Each row is a point on a tangle of strands that fork, close into loops and nearly touch. The rows are in no order.
In the rows, zero is written as 128.
Two points are linked if the straight distance between their rows is under 162. Some points are linked to none.
Q_490: [157 130 128 142 124 121 124 152 103 120 138 140 124 148 175  84 113 142
 150 138 168 158  89  94 156 136 130 202 103 138 159 110 124 107  78 126
 140 156 109  68 147 150 162 102  91  80 161  91 102 104 118 114 136  80
 201  96 129 104 121]
Q_93: [150  56  90 110 161 141 121 139 109 131  92  83 165 145 161 143 191  86
 124 110 152 123 113  53  85 130 167 114 187 117 131 158 134 134 160 141
 129 165 101 142  96 121 155  93 102 125 115 128 136 142 144 128  91 209
  78 151 152 164 135]
Q_996: [136  57 108 115 173 174 170 147  88 105  78 114 152 113  88 143 198  77
 138 188 176  99 124  78 118  88 135 112 206 101 154 171 121 127 171 129
 110 172 120 173 102 121 152 125 128 143 120 170 132 185 112 163  86 202
  76 128 156 145  87]
Q_470: [123  68 114 121 150 192 188 157  75  88  58 111 142 125  70 111 178  80
 153 211 175 107 111 104 108  86 102 103 190 113 192 146 104 111 150 122
  97 165 134 162 126 138 166 120 124 107 108 187 142 188  97 160  99 204
  76  91 132 112  85]
Q_807: [140  90 104 106 141 131 115 130 113 128  99 107 123 142 146 146 159  92
 116 132 105 124 100 106 117 143 168 106 155 120 106 145 119 120 156 149
 125 150  84 141 102  94 143  94 109 118 125 113 147 150 135 143  96 177
  86 164 132 173 126]
Q_362: [175 112 128 127 173 131 128  83  95 111 121 150 124 170 171 122 168  88
 115 123 123 129  85 111 136 196 134 182 137 101  99 213 140 155 141 135
 153 142 137 138 139  83 118 150  89  93 154 102 139 114 142  97 154 105
 157 158 124 143 148]
Q_131: [128 131 131 108  95 131 142 144 130 126 162 123  80 153 126 110 112 151
 115 119 122 153 133 120 127 136 117 147 164 127 188  62  91 115  86 141
  77 163 161 133 165 161 129 119 105 106 134 114 117  92  90 136 153 163
 138 104  92  96 113]
Q_317: [106  86 150 130  96 173 152 171 108 122 118 102 139  73  91 125 133 156
 148 156 124 134 201 134  97 111 124 146 179 104 212 102 142  77  92 209
 108 114 175 105 150 167 160  82  83 147  80 154 124 165 100 142 123 165
 123 107 145  98 147]
Q_254: [121 170 157 126 130 113 142 104 159 104 175 160 112 115  78  98  82 180
 132 142 203 131 147 132 134  76  95  98 119 143 155  72 126 148 100 111
  76 142 184 178 149 205 113 160 225 120 116 111  91  97  93 123 134 127
 162 105 105  83 145]
Q_525: [127 122 149 131 101 167 161 206 131 120 130 108  86 148  83  95  87 147
 118 172 121 175 153 144 115 107 111 131 132 176 173  35  82 113 107 150
  82 132 147 151  99 152 177 130 107 111 115 123 126 128 110 133 133 162
 119  70 113  82  94]
Q_587: [105 138 161 111 150 124 134  83 164 137 152 164 103 109 112  94 133 152
 170 189  99 108 118 144 169 145  95 139 117  83 109 115 122 107 139  70
 117 131 183 179 155 133  96 145 137 138 177 144 107 109  91 118 167 129
 112 144 111 116  93]
Q_997: [106  88 135 126 150 166 191 177 100 135  60 105 140  81  86 133 136 126
 131 221 132 102 119 136 141  70 109  96 157 134 152 127 157 103 169 141
 116  92 130 120 103 146 162 109 151 140 102 210 142 219 130 151  93 189
  57 100 141 104  91]
Q_503: [ 89 179 181 135 104  94 104 133 184 137 126 182 130 114 127 147  85 149
 154 116 150 126 139 166 133 126  99  88  58 142  83  94 102 171 146  74
 129 108 111 158  93 136 132 160 188 151 155  73 122  95 125 112 167  63
 141 102 153 134 129]
Q_624: [136 113 159 110 137 147 134 123 126 131 115 138 106 135 177 108 144 142
 156 149 101 146 117 130 148 161 126 146 119  76 114 172 123 119 151 118
 136 130 139 151 141  98 120 157  79 136 164 108 142 136 143 117 134 149
 114 166 157 165 109]
Q_262: [120 143 108 144 132 103  92 131 148 140 103 144 154 145 136 154  86 126
 105  86 126 113 109 168 112 131 149  95  73 161  87 144 152 134 143 135
 180  98  73  99  93  81 153 128 151 160 103 120 143 154 149 134 132  66
 126 132 148 145 138]
Q_180: [127 153 117 138 130 101 117 100 137  98 167 136 128  78 107 134 113 191
 116  79 145 105 168 124 103  69 112  90 132 125 158 112 148 149  89 152
  90 110 156 144 178 183  97 126 200 128  85 129 100  78 125 146  97 123
 166 109  96 116 167]
Q_654: [145  40  88 119 196 152 169 135  79 111  88 100 172 144 127 136 217  55
 150 151 177  90 118  46  94 100 160 112 210 100 137 185 138 130 179 138
 135 165 100 148  80 130 155 115 121 141 108 145 117 175 124 137  81 182
  75 143 155 173 127]
Q_291: [135  70 140 154 191 148 105 148 104 120 101  95 125 169 184 116 177  88
 153 125 146 151  69  96 123 170 165 169 121 125  94 205 124 140 177 147
 160 144  69 137 101  96 167 152  81 159 131 111 147 167 139 120 101 124
 123 168 168 176 125]
Q_488: [106 161 128 106  80 115 112  96 139 138 170 129 101 100 128 131 115 162
 117  67  86 116 172 134 127 133 129 119 133 105 145 106 136 108  93 150
 107 127 183 127 182 132  71 137 104 143 120 133 128  77 121 127 154 123
 129 141 101 113 144]
Q_170: [ 91 112 123 127 131 143 179 152 120 135  91 115 114  55  48 126 132 147
 100 191 129  90 146 141 128  45  96  85 172 150 192 110 162 123 153 133
 109  77 136 131 119 140 140 117 170 140  79 244 146 184 124 166 100 171
  91  96 132  76 106]
Q_863: [108 164 144 146 106 113 119 203 134 137 148 102  99 157 126 127  53 159
 121 135 148 181 124 145 128 124 128 138 100 180 128  26  85 147 112 122
  77 144 111 145  86 183 147 150 127 107 152  95 111 121 110 115 117 119
 156  69 112  98 118]
Q_549: [109 123  96 129 113 112 122 169 148 177  97  68 132 110 136 166 118 135
  91 119 103 124 115 122 105 101 177  77 143 168 105 110 144 116 159 162
 133  94  81 111  96 106 155  72 144 154  88 158 135 163 159 137  85 157
  66 119 157 141 109]
Q_986: [151 167 113 127 125  99 110  86 120 124 159 184 144 160 143 125 113 105
 121  87 139 120  91 133 153 152 129 147  94 142 111 154 144 148 108  88
 154 138 122 111 149 112  99 140 133  61 151 125 128  80 111 119 177  67
 189 133  88 102 145]
Q_926: [102 122 121 144 121 102  89 166 146 157 112  81 135 147 152 158 111 143
  96 104  99 143 102 157 109 127 174  91  95 166  78 122 141 133 137 162
 152  99  71 102  91  97 154 100 134 160 103 138 148 148 160 142 118 127
  91 137 161 151 113]
Q_700: [120 176 163 177  90 162 108 154 131 137 122 116 177 107 195 104 132 144
 138 115 116 161 183  98 146 141 115 171  75 135 159 113 133 112 102 149
 148  93 131  78 127 111 124 136  54 150 151 112 113 125 136  97 149  51
 206 119 146 122 155]
Q_499: [144  43 114 134 178 141 115 148 107 131  88  76 158 173 181 132 201  72
 153 123 154 132  68  80  86 143 186 147 153 123 106 169 125 135 171 155
 171 143  72 144  86 102 167 110  95 159  96 123 143 176 138 120  93 162
  95 151 176 196 127]
Q_775: [108 175 133 165 115 114 104  75 127 127 156 156 148  87 142 100 117 172
 142 122 169 103 171 121 158  71  95 129  80 124 149 122 148 135  92 117
 130 102 141 113 129 152 114 134 166 144 136 124  82 100 127 113 136  53
 195 112 125  95 137]
Q_879: [107 159 174 134 122 122 143 125 177  94 140 138 109  93  66 122  81 187
 136 153 157 135 158 150 122  58  85  98  98 159 124  65 100 153 122  87
  73 120 151 170 117 192 130 145 224 139 129 108  97  98 111 119 134 119
 133  97 125  76 134]
Q_550: [173 122 106 124 117 128 131 109 112 108 157 130 118 170 153  99 158 119
 137 125 123 137  83 102 144 169 141 175 143 110 138 153 112 127 107 119
 124 165 155 122 169 148 133 116 111  72 159 109 117 100 111 102 151 138
 161 150  99 131 120]
Q_100: [129 110 102 140 160 107 129 131 113 141  86  89 165 139 145 129 135 105
 123 169 140 109  96 112 138  93 154 114 122 136 101 168 171 119 143 145
 169 112  84  89  99 109 148 109 140 143 123 152 106 173 159 150  95 118
  84 154 145 155 133]
Q_753: [114 124 110 143 135 127 151 178 145 147  78  57 118 126 114 153 104 143
 103 144 132 150 122 142  84  89 180  72 120 196 127  68 128 145 155 159
 102 102  91 117  91 127 183  92 144 153  86 176 143 162 133 140  97 162
  56  94 154 103  97]
Q_541: [134 123 136 101 152  99 133  95 143 123 148 158 106 173 100 148 123  79
 137 139 101 136  78 131 144 208 128 148 128 124  67 160 109 133 142  71
 133 141 134 177 134 112 117 150 149  96 173 102 145 116 114 109 181 141
 113 170 119 164 108]
Q_333: [126 134 133  98 101 119 116 139 135 141 161 125  88 150 135 137 131 104
 131 108  79 161 118 117 143 204 133 158 162 111 139  97  87 137 120 116
 101 164 156 163 176 130 114 138  79  97 145 111 152  98 104 105 164 195
 108 133 106 145 109]
Q_847: [121 122 146 128 130 131 131 111 133 131 122 125 112 108 141 102 135 150
 121 137  96 123 143 148 145 135 116 135 115  81 124 139 135 129 129 133
 129 108 140 127 132 103  96 134 104 153 137 122 131 144 152 121 123 116
 114 151 134 147 112]
Q_570: [102 140 127 106  97 146 155 127 159 139 137 108  73  97  60 140 101 136
  96 105 121 137 171 127 118 102 111  68 164 155 174  56 108 137 110 124
  68 151 151 178 151 139 108 117 167 122  97 163 152  89 108 164 127 197
  87 125  96  94 104]
Q_476: [ 64 189 157 145  73 116 109 134 168 128 148 115 121  92 117 164 102 184
 111  56  73 129 188 149  97 125 124 108  92 130 115  89 135 152 123 135
 104  83 109 135 133 118 108 156 125 170 109 107 122 110 161  95 109 109
 160 113 114 156 159]
Q_723: [102 180 152 126  92 111  94 137 160 136 143 174 122 133 128 167  85 157
 129  59 113 122 139 167 111 142 114 100  60 143  88 119 127 161 140  93
 146 105 110 137 105 113 125 160 157 143 139  90 144  99 136 129 140  69
 148 121 125 152 140]
Q_283: [110 144 105 121 129 100 143 102 119 103 160 133 133  62  83 108 128 173
 117 113 136  87 170 124 130  70 107 113 178 114 175 107 164 109 103 155
 108 106 176 113 159 169  86 124 190 151  91 174 111 130 107 148  84 147
 140 122 125  89 159]
Q_502: [111 133 119 117 127 112 117  81 145 142 149 128 124  76 129 120 130 144
 111 116  90  88 182 158 143 103 109 109 138  95 135 153 176 104 117 134
 156  73 142 105 148  96  67 147 127 170 137 145 112 139 177 144 124 115
 124 150 137 128 138]
Q_804: [125 152 131 123 100 138 104 171 149 155 107  99 141 130 184 146 152 129
  99  68  67 148 152 150 110 169 141 128 127 123 115 147 153 123 124 180
 165  98  95  95 130  66 115 130  75 177 106 127 163 157 188 125 128 100
 140 161 148 155 158]
Q_214: [124 106 179 120 147 147 170 101 139 111 147 162  99 114  92  91 125 143
 157 235 134 137  91 148 171 142  83 164 131  89 122 111 104  84 139  63
  99 171 191 185 153 153 120 148 121 125 174 126 119 129  82 128 160 166
 124 122 119 115  73]
Q_554: [160 154 108 146 164 135 119  65 110 140 123 144 160 136 154 109 131 111
 123 133 138  96 129 114 169 113 109 153  87 125 138 184 171 131 119 124
 179 119 109  93 125  86 111 127 121 125 162 137 105 103 142 121 148  55
 167 168 130 130 147]
Q_820: [135  55 105 126 141 106 101 136 111 122 122 126  83 180 146 151 171  68
 130 113 119 165  84 103 118 236 155 168 162 137  85 171  82 161 157 130
 119 167 100 180 123  97 151 144 110  92 148  91 182 143 112 107 119 180
 120 154 131 196 101]
Q_930: [139  81 149 128 106 168 146 161  99 120 114 109 154  94 142 113 168 153
 162 156 126 149 166 114 121 116 123 125 176  88 181 137 142  89 119 167
 124 123 175 111 148 154 152  89  69 148 119 124 119 169 133 142 114 183
 117 121 144 130 124]
Q_608: [144 134 105 113 139 132 146  86 112 115 170 131 124 128 136  95 146 145
 125 132 142 108 114 105 145 122 129 166 148 104 178 134 148  99 103 134
  98 146 183 109 170 155 109 103 127 104 123 134 103  90 112 128 148 134
 145 138  96 107 132]
Q_932: [115  84 180 140 113 190 162 186  89 113 113 130 152  96 136 102 155 164
 193 214 158 149 154 149 127 114 104 155 148  90 161 161 130  88 143 153
 143 128 163 121 132 158 184 102  77 153 133 135 119 207 106 123 119 169
 113  96 152 139 105]
Q_877: [ 68 186 184 141  92  97  96 161 154 126 160 155 118 114 126 130  83 176
 149 107 141 159 162 159 130 144 104 115  60 157 108  56  84 172 132  92
 102 114 108 156  95 175 130 178 158 133 146  90 109  92 130  71 159  74
 173  75 135 117 145]
Q_39: [ 89 189 144 130  84 113  82 120 159 123 151 161 130 112 117 182  99 177
 104  41  80 108 191 175  86 152 115  73  74 120  98 119 137 150 124 128
 136  79 121 125 130  99  91 176 146 183 114  94 129  98 163 110 130  75
 171 103 111 129 161]
Q_217: [136 141 121  88 165  86 133  25 162 125 171 190 113 114  89 114 130 109
 131 137  84  82 146 150 128 159 103 125 132  85  98 169 146 112 135  65
 174 109 190 149 169 113  63 154 154 130 159 137 127  71 125 132 199 109
 116 166 130 135 134]
Q_361: [122  82 104 109 183 162 138 111 124 154  78  79 122 133  93 157 135  86
 111 174 127 110 112 102 113 125 163  70 161 142 104 142 132 150 191 113
 109 132  69 164  81  97 135 106 174 152 111 170 140 164 141 153 103 190
  38 148 150 161  98]
Q_998: [ 78 112 135 132  94 132 155 138 123 125 139 113 147  53  90 109 142 151
 132 158 113 108 199 118 122  79 114 149 175  98 191 100 170  80 117 196
 125  71 172  83 129 162 137 103 121 174  82 168 123 195 119 118  95 139
 120 112 128  97 154]
Q_686: [106 117 145 134 154 111 127 145 124 119  94 107 115 169 128 140  83 109
 128 176 151 147  55 140 141 124 154 112  83 160  71 106  96 136 125  97
 126 135  70 120  70 147 167 122 161 127 134 127 120 133 108 135 115 140
  76 149 138 137  99]
Q_713: [ 94 116 108 107  78 126 160 133 131 164 109  81 130  54  92 157 154 129
  94 110 112 115 207 107  93  67 118  74 208 135 190  73 155 115 126 175
 102 125 140 112 132 136 110  88 143 157  72 192 136 129 148 149  88 198
  88 119 124 103 148]
Q_142: [156 130  93 149 100 116 118 150 112 136 116 105 167 140 178 136 149 119
 142  80 126 134 127 107 114 114 150 127 139 135 124 128 138 113 104 179
 143 135 100  84 131 121 129  72  87 120 125 121 125 124 143 136 100 112
 138 144 119 131 151]
Q_114: [131 108 129 135 118 164 158 170 125 103 100 108  93 129  81 110 114 127
 117 188 141 151 131 137 127  90 109 124 147 144 171  80 103 105 112 151
  80 148 127 138 125 150 163 110 112 113 116 150 123 148  99 150 117 167
  92 105 110  91 102]
Q_586: [112 143 116 133  95  97 140 108 139 150 140 117 150  59 130 131 148 159
 112 140  96 102 185 119 133  83 105 126 167 104 168 128 188  94 127 176
 137  59 152  72 145 128 107 121 115 181 109 160 109 160 158 134 104 119
 124 130 150 113 146]
Q_839: [173 173  90 141 104 110 111 100  98 131 171 153 136 169 172 120 131 123
 128  65 153 126 104 113 137 138 145 178  94 133 139 140 147 150  95 119
 133 154 140 105 166 150 103 133 130  58 128 113 111  65 131 104 150  68
 224 118  87  98 135]
Q_580: [140 128  86  98 162  98 121  92 145 109 152 191 114 167  79 151 106  59
 130 106 101 129 104 142 130 202 141 109 131 144  73 166 125 134 136 103
 160 124 125 165 115 111 113 133 174  90 136  99 135  94 112 137 165 133
 100 172  99 168 124]
Q_165: [155 127 120 126 109  91 114 169 118 132 159 125 118 176 145 116 107 100
 122 114 129 167  68 125 136 170 150 183 114 157  96  93  96 147 105 109
 112 181 107 117 125 156 154 138 115  56 165 101 140 127 112 124 148 135
 138 100  98 134 122]
Q_594: [110 123 154 111 133 158 171 106 128 108 139 145 107 112  64  78 107 144
 162 231 147 110 116 149 165 102  75 157 125 116 152  95 104  94 104  91
  95 154 183 148 152 180 116 145 141 128 157 151 115 124  69 129 146 149
 138 114 119  82  88]
Q_425: [113 151 141 160 110 114 133 115 135 135 122 129 148  91 132 121 107 171
 143 157 155 114 141 143 158  80 115 122  96 128 130 106 144 123 112 147
 126 105 118 106 117 143 129 125 149 145 132 137  96 119 127 126 107  89
 154 122 139 113 130]
Q_302: [119  65 185 137 142 182 137 163 124 139  97 123 117 122 149 101 145 139
 172 171 124 158 102 143 157 134 114 164 142  91 126 156 124 117 173 116
 117 144 139 162 125 124 155 158  89 158 138 112 139 182 148 114 119 155
  97 145 153 172  80]
Q_173: [145 133 117 112  88 144 111 133 133 146 111 100 132 121 172 152 168 117
 103  55  71 145 165 123  92 170 147 138 142 100 138 153 138 113 121 167
 155 135 135 117 158  66 101 111  47 173 117 108 155 130 182 137 125 144
 120 162 134 157 172]
Q_8: [150  69 150 111 102 132 133 146 119 137 124 131  85 164 155 139 140 122
 136 128 119 187 102 108 144 198 136 168 170 105 139 128  59 147 154 109
 110 189 152 180 155 125 147 148  65 103 163  93 154 141 121 117 136 200
 109 150 125 161 103]
Q_201: [ 74 146 166 152 123 123 154 120 150 113 132 141 120  50  48 125  90 199
 117 170 146 111 188 155 125  34  82  96 110 128 146  72 137 140 134 127
  75  72 159 153 109 176 125 146 204 159 117 164 114 132 114 115 119 129
 138  95 132  78 140]
Q_673: [154 127  72 113 150 120 101  86 118 116 151 183 116 170 119 161 126  63
 132  79 104 111 102 144 115 196 143 149 133 125  71 189 151 137 130 116
 155 135 108 124 125  88  91 125 143  73 125 113 165 111 132 137 161  96
 131 157 105 162 152]
Q_185: [ 72 171 164 129  85 114 123 120 149 123 175 126 100  88 113 142 117 182
 121  72  83 130 193 142 114 131 111 126 100 119 116  72 121 118 104 124
  85  97 158 138 147 146  74 168 103 180 138 117 112  95 129 104 153  97
 140 113 120 130 136]
Q_184: [109 133 112 110  73 123 135 123 156 146 135  92 125 106  96 169 135 158
 103  77  84 132 186 124 108  97 148  87 162 133 146  94 146 127 119 167
  96 126 136 136 145 123 107 101 131 146  95 157 144 110 140 135 102 172
 108 126 119 123 152]
Q_179: [ 76 184 184 125  80 109 115 148 157 131 179 144 110 127 129 108  87 166
 130 116 126 154 151 144 136 146 112 150  94 134 124  38  90 150 107  98
  91 147 163 150 127 158 114 171 128 114 168 105  99  80 102  89 172 111
 162  82 116 121 120]
Q_918: [135 153  94 151 102 113  82 149 134 126 142 112 148 138 158 154 123 133
 108  43 100 124 111 138 107 133 171 116 109 149  93 118 132 140 101 163
 142 126  93 101 138 117 134 109 108 110 115 114 130 125 154 137  94  84
 152 116 121 146 153]
Q_394: [158  87 115 119  94 169 132 163 109 115 115 112 143 120 155 122 176 137
 134 131 148 164 152  78  88 127 132 133 177 110 176 109 115 102 112 161
 122 166 156 121 143 165 164  81  74 111 120 102 122 128 124 149 135 191
 111 103 129 117 132]
Q_689: [145  97 115 109 124 149 124 145 117 122 125 101 121 138 142 102 142 122
 126 128 130 147 108  99 125 130 154 120 169 113 153 117 119 124 120 148
 114 167 127 130 133 137 139  93 102 101 131 121 118 134 121 145 116 195
  91 140 115 130 124]
Q_77: [111 164 142 173 126 113  86 153 118 126 121 135 157 126 167 115  80 160
 132 135 175 151 119 133 164  74 139 132  44 188 101  98 111 144 117 101
 132 120  78  83  86 156 161 133 157 124 143  95 100 116 138  99 140  63
 189  91 156 127 128]
Q_772: [129  93 118 146 184 117 129 143  99 100 100  90 126 208 126 147 129  82
 113 191 172 162  31 120 129 141 175 148 107 168  63 127  73 145 115  96
 134 151  49 126  82 150 169 136 154 119 138 127 114 154  77 112 116 148
  79 143 135 138  98]
Q_966: [134 147 140 136 143 109  92 102 193 141  77 188 127 118  98 148  97 119
 119  92 114  87 155 188  92 119  98  67  62 138  82 153 155 146 174  98
 195  73 101  82  78  62 120 180 197 185 113  96 155 125 178 144 163  31
 136 127 162 146 156]
Q_464: [168 137 118 107 119 127 101  97 116 127 132 142 120 169 184 139 151  86
 133  77  87 143 105 136 123 209 145 171 114 100 105 190 126 151 145 131
 154 145 145 109 156  77  86 144  67 109 138 114 173 115 143 114 145 132
 163 152 109 160 158]
Q_248: [122 155 176 121 100 122 117 138 141 126 156 135 100 125 164 102 112 157
 129 138 118 153 101 138 162 161 115 165  94 122 126  96  90 115 109 106
 114 144 144 127 140 128 116 145  92 113 161 101 117 102 107 105 151 120
 156 111 124 121 112]
Q_342: [129 145  97  88  92 122 121 110 128 138 160 123 102 140 147 147 141 126
 122  63  88 117 129 130 125 167 153 141 142 111 145 111 112 126 100 135
 105 156 164 131 176 130  81 128  83 104 130 124 143  78 116 113 138 152
 129 135  94 129 136]
Q_17: [182 135  90 139 187 117 125  61 104 113 134 138 155 177 140 110 156  86
 120 127 145 103  92 116 148 152 150 179 139 110 117 210 158 132 124 124
 162 142 101 120 135 101 108 122 128  80 151 113 125 109 135 127 149  75
 159 165 103 134 158]
Q_257: [183 171 117 114 155 110 133  38 111 145 162 223 154 176 140 123 110  64
 138 105 145 106 123 136 139 167 117 159  80 133 101 189 148 155 132  67
 175 125 154 109 131 103  99 148 160  78 151 109 126  57 117 112 189  38
 196 146 112 107 174]
Q_777: [139  58 174 148 160 184 172 210  73 114  88 120 180 119 123 115 167 119
 203 195 191 112 112 119 134  89 126 133 155 101 169 174 134 105 165 152
 146 133 156 125 120 152 194 111 109 151 120 153 135 238 115 129  89 182
  92  98 161 143 106]
Q_765: [128 133 155 120 136 114 142  83 120 109 163 157 110  98 104  86 112 162
 143 175 156  90 132 132 158  89  91 147 134 105 164 110 131  94  98 122
 114 141 181 131 153 165 106 124 157 128 140 140 118  99  90 144 149 126
 139 118 102  85 112]
Q_482: [149 165 106 146 155 127  94 102 161 139  91 177 163 145 142 160  88 108
 110 102 143 101 138 156 107 119 122  78  63 152  87 173 144 152 148 107
 201  78  85  91  95  82 135 148 184 157 120 111 118 129 156 152 140  35
 151 126 157 146 163]
Q_782: [147 172 112 145 119 104 101  97 123 123 181 138 146 125 157 105 112 161
 135  96 184 121 130 106 147  99 120 147  89 140 151 114 144 136  91 117
 120 120 155 127 160 175 120 126 169  97 130  98 100  73 118 121 143  69
 209 107 106  97 138]
Q_420: [ 82 183 136 174  82 108 112 155 175 137 128  87 148  98 120 182 115 183
  94  61  77 140 196 142  76 121 150  91  95 139 115 108 155 148 141 164
 117  71  85 118 107 127 135 130 140 183  93 121 104 138 195  90  92  64
 170 102 125 144 168]
Q_495: [116 140 151  69 154 116 139  57 163 133 165 167  98 105 100 126 119 138
 144 141  69 109 146 153 153 155  98 119 131  75  99 139 143 114 133  69
 127 111 173 163 158 114  65 158 154 144 174 128 123  89 110 129 166 145
  87 158 133 132  95]
Q_101: [125  93 128 111 136 169 175 140  97  97  93 113 105 107  68 102 130 125
 131 201 153 113 120 120 136 113  81 112 177 118 176 115 113 101 129 124
  79 159 152 152 141 143 143 117 128 105 129 159 124 165  85 163 103 182
  98 111 121  82  77]
Q_764: [128 152 166 134 137 153 128 111 152 148 117 170 130 115 155  93 121 118
 149 173 130 128  93 137 178 133 108 142  61 128  74 152 129 124 141  67
 166 117  93 114  92 113 122 157 137 148 180 117 121 125 130 112 165  80
 129 160 160 129 110]
Q_435: [124  96 152 125 165 105 139 130 134 121 135 144 105 178  99 134 131  77
 119 177 131 171  44 121 152 216 144 151 138 136  65 165  74 138 153  59
 113 166 116 185 109 133 139 155 160  98 166 109 127 130  82 113 151 165
  97 157 112 164  95]
Q_975: [190 150 102 150 166 122 101  92 124 151 101 109 169 155 155 126 142  90
  93 104 117  93 153 150 117 131 135 128 137 129 110 215 186 122 150 167
 218 102 100  72 131  58 109 110 109 129 128 150 149 149 179 159 114  70
 148 142 146 132 181]
Q_282: [126  58 157 145 168 170 127 152  98 123 108 106 113 165 156 121 168 109
 166 164 155 161  64 107 152 129 152 156 135 110 107 180 114 124 182 130
 139 154  96 169  98 126 168 163  94 173 133 121 144 169 135 116 103 150
 105 165 160 188  89]
Q_505: [ 99 148 138 100  95 130 150 155 154 122 171 106  82 134  88 153  88 152
 108 101 116 143 167 131 113 141 123 108 161 162 175  47  79 134  98 148
  58 145 168 176 160 160 109 142 123 117 113 129 144  81 109 130 116 186
 106 116  92  84 114]
Q_161: [160 175 113 100 163 118 126  27 129 123 167 195 132 136 124 117 122  87
 132 114 125  79 141 141 146 146  94 131 111  99  99 184 148 136 136  77
 178 111 170 123 155  86  90 155 157 111 153 126 126  61 126 120 209  50
 155 150 113 126 155]
Q_951: [162 169 105 174 175 121  90  92 109 150  87 153 190 135 148 125 109 103
 109 117 166  89 145 157 139  81 116  94  78 153 114 190 180 137 159 112
 220  63  80  73  96  73 140 137 168 152 125 138 111 146 163 142 112  29
 158 128 178 119 172]
Q_210: [121  76 150 145 152 172 176 211  96 138  69  98 178  94 110 134 185 103
 172 205 160 105 114 120 135  98 128  97 175 128 169 153 151 101 184 142
 140 104 156 109 107 136 179 106 124 150  90 192 148 241 145 141  76 200
  70  98 164 123  99]
Q_638: [162 158 103 145 165 116 101  81 119 151 122 135 174 133 158 125 139 106
 120 127 152  95 132 129 146  89 119 124  98 141 112 194 176 120 119 133
 207  97  86  68 115  82 113 124 131 129 119 138 115 143 178 155 115  53
 147 154 157 118 164]
Q_391: [169 166  76 117 129 128 103  72  98 125 132 164 125 162 152 143 129  85
 116  46  90  98 120 140 119 184 152 160 132 129 101 190 150 142 110 142
 183 138 131  96 144  79  70 125  95  83 122 123 167 100 150 136 146  85
 164 157 111 151 167]
Q_592: [134 104 129 110  99 149 147 209 130 131 141 117  87 150 109 112  74 134
 120 146 121 188 136 114 118 149 107 132 145 160 190  38  74 119  93 132
  63 170 145 150 135 164 149 139  71  91 135 116 130 112 105 128 139 189
 135  74 100  80 105]
Q_980: [101 114 117 112 130 120 171 120 124 114 133 133 122  58  48 120 121 169
 101 163 136  79 158 143 150  44  92  85 174 123 166  92 150 122 128 148
 106  99 147 119 110 155 107 120 197 143  91 184 125 145 115 174  87 174
  94 120 124  77 119]
Q_385: [122 103 118 136 152 129 152 153 122 125  79  91 124 144 114 150  99 135
 107 168 151 144  88 135 135  84 159  91 109 171 109 100 109 139 139 125
 109 123  82 128  76 119 165 115 149 135 114 161 126 155 124 153 112 156
  56 134 146 115  89]
Q_75: [117 179 127 180  97  97  88 161 136 139 124 110 172 129 170 167 115 147
 108  66 117 137 160 123 101 107 150 107  82 167 104 117 134 140 132 176
 140  90  80  92 113 107 151 108 117 156  83 116 119 130 172 118  88  56
 182 109 139 137 159]
Q_135: [120 146 163 151 107 141 117 172 127 136 144 136 133 150 183  70 124 145
 144 157 131 163 107 129 173 144 105 190  87 142 135  99  94 118 105  96
 143 138 131  92 130 133 135 144  74 120 176  84 115 115 120  86 169  82
 195 107 129 119 117]
Q_912: [138  68 109 146 187 109 147 131 102 111 120 113 108 195 108 155 153  48
 117 190 172 162  40  97 131 191 176 150 161 154  58 161  73 151 138  81
 116 180  67 170  93 141 148 130 156  91 142 113 128 140  72 112 119 162
  83 148 124 148  92]
Q_138: [141  74 122 122 144 106  86 144 130 142  94 116 104 175 149 151 150  80
 123 105 112 158  86 124 128 199 158 144 122 142  83 154  96 159 135 131
 132 158  72 141 116 114 143 129 109 121 133  99 179 168 126 126 121 156
  91 161 141 178 116]
Q_189: [144 169 104 119 145 108 123  97 155  92 181 154 126 118 104 124  89 170
 138  82 177 114 142 140 102  91 114  94 136 132 129 120 138 164 103 122
  87 145 175 171 187 201 101 133 239 100 103 108 101  69 119 125 132 112
 175 111  84 111 149]
Q_50: [174 174 109 142 124 134  97 143 131 159 108 115 159 142 179 144 144 116
 103  70  87 111 146 144 104 160 129 131 113 130 112 166 162 128 130 179
 180 113  97  58 135  55 115 111  69 137 116 129 161 131 177 155 109  64
 163 151 123 135 181]
Q_648: [165 128 107 141 118 131 133 143 117 117 133 119 162 142 197 102 149 132
 146 115 151 138 113 101 128 106 141 177 131 128 158 143 129 116  90 156
 163 155 119  85 161 149 160  87  72  90 127 120 111 117 136 126 115 103
 170 115 126 117 139]
Q_711: [170 111  75  94  95 105 125 137  99 129 151 121 119 155 175 127 154 105
 129  54 116 139  98  94 106 164 158 165 151 117 133 122 108 141  86 120
 108 167 154 132 171 132 112 104  79  46 130 112 145 102 126 109 140 159
 145 131  98 142 150]
Q_388: [123 115 105  79 107 130 138 105 158 145 146 120 105 114  79 163 112 127
 116 112  98 112 147 137 124 130 124  78 168 119 140 102 122 126 124 110
 100 141 137 164 135 120 108 100 150 118 110 148 141  97 129 162 111 178
  79 150 113 128 122]

A piece is two or more points that can be reached from each other along the links. Count, over all rows, the pieces, the separate loops (a circle has one, a figure eight two, a Y none), the forks (points with three links) and the tips (points with one).
pieces: 3
loops: 3
forks: 7
tips: 7

A fork is a point with three links, a tip a point with one. Leave the first point through the second and follow the links. Name the first fork or tip that comes.
Q_654, Q_996: Q_713
Q_201, Q_879: Q_930
Q_713, Q_184: Q_93
Q_495, Q_587: Q_342
Q_435, Q_541: Q_638
Q_75, Q_918: Q_476
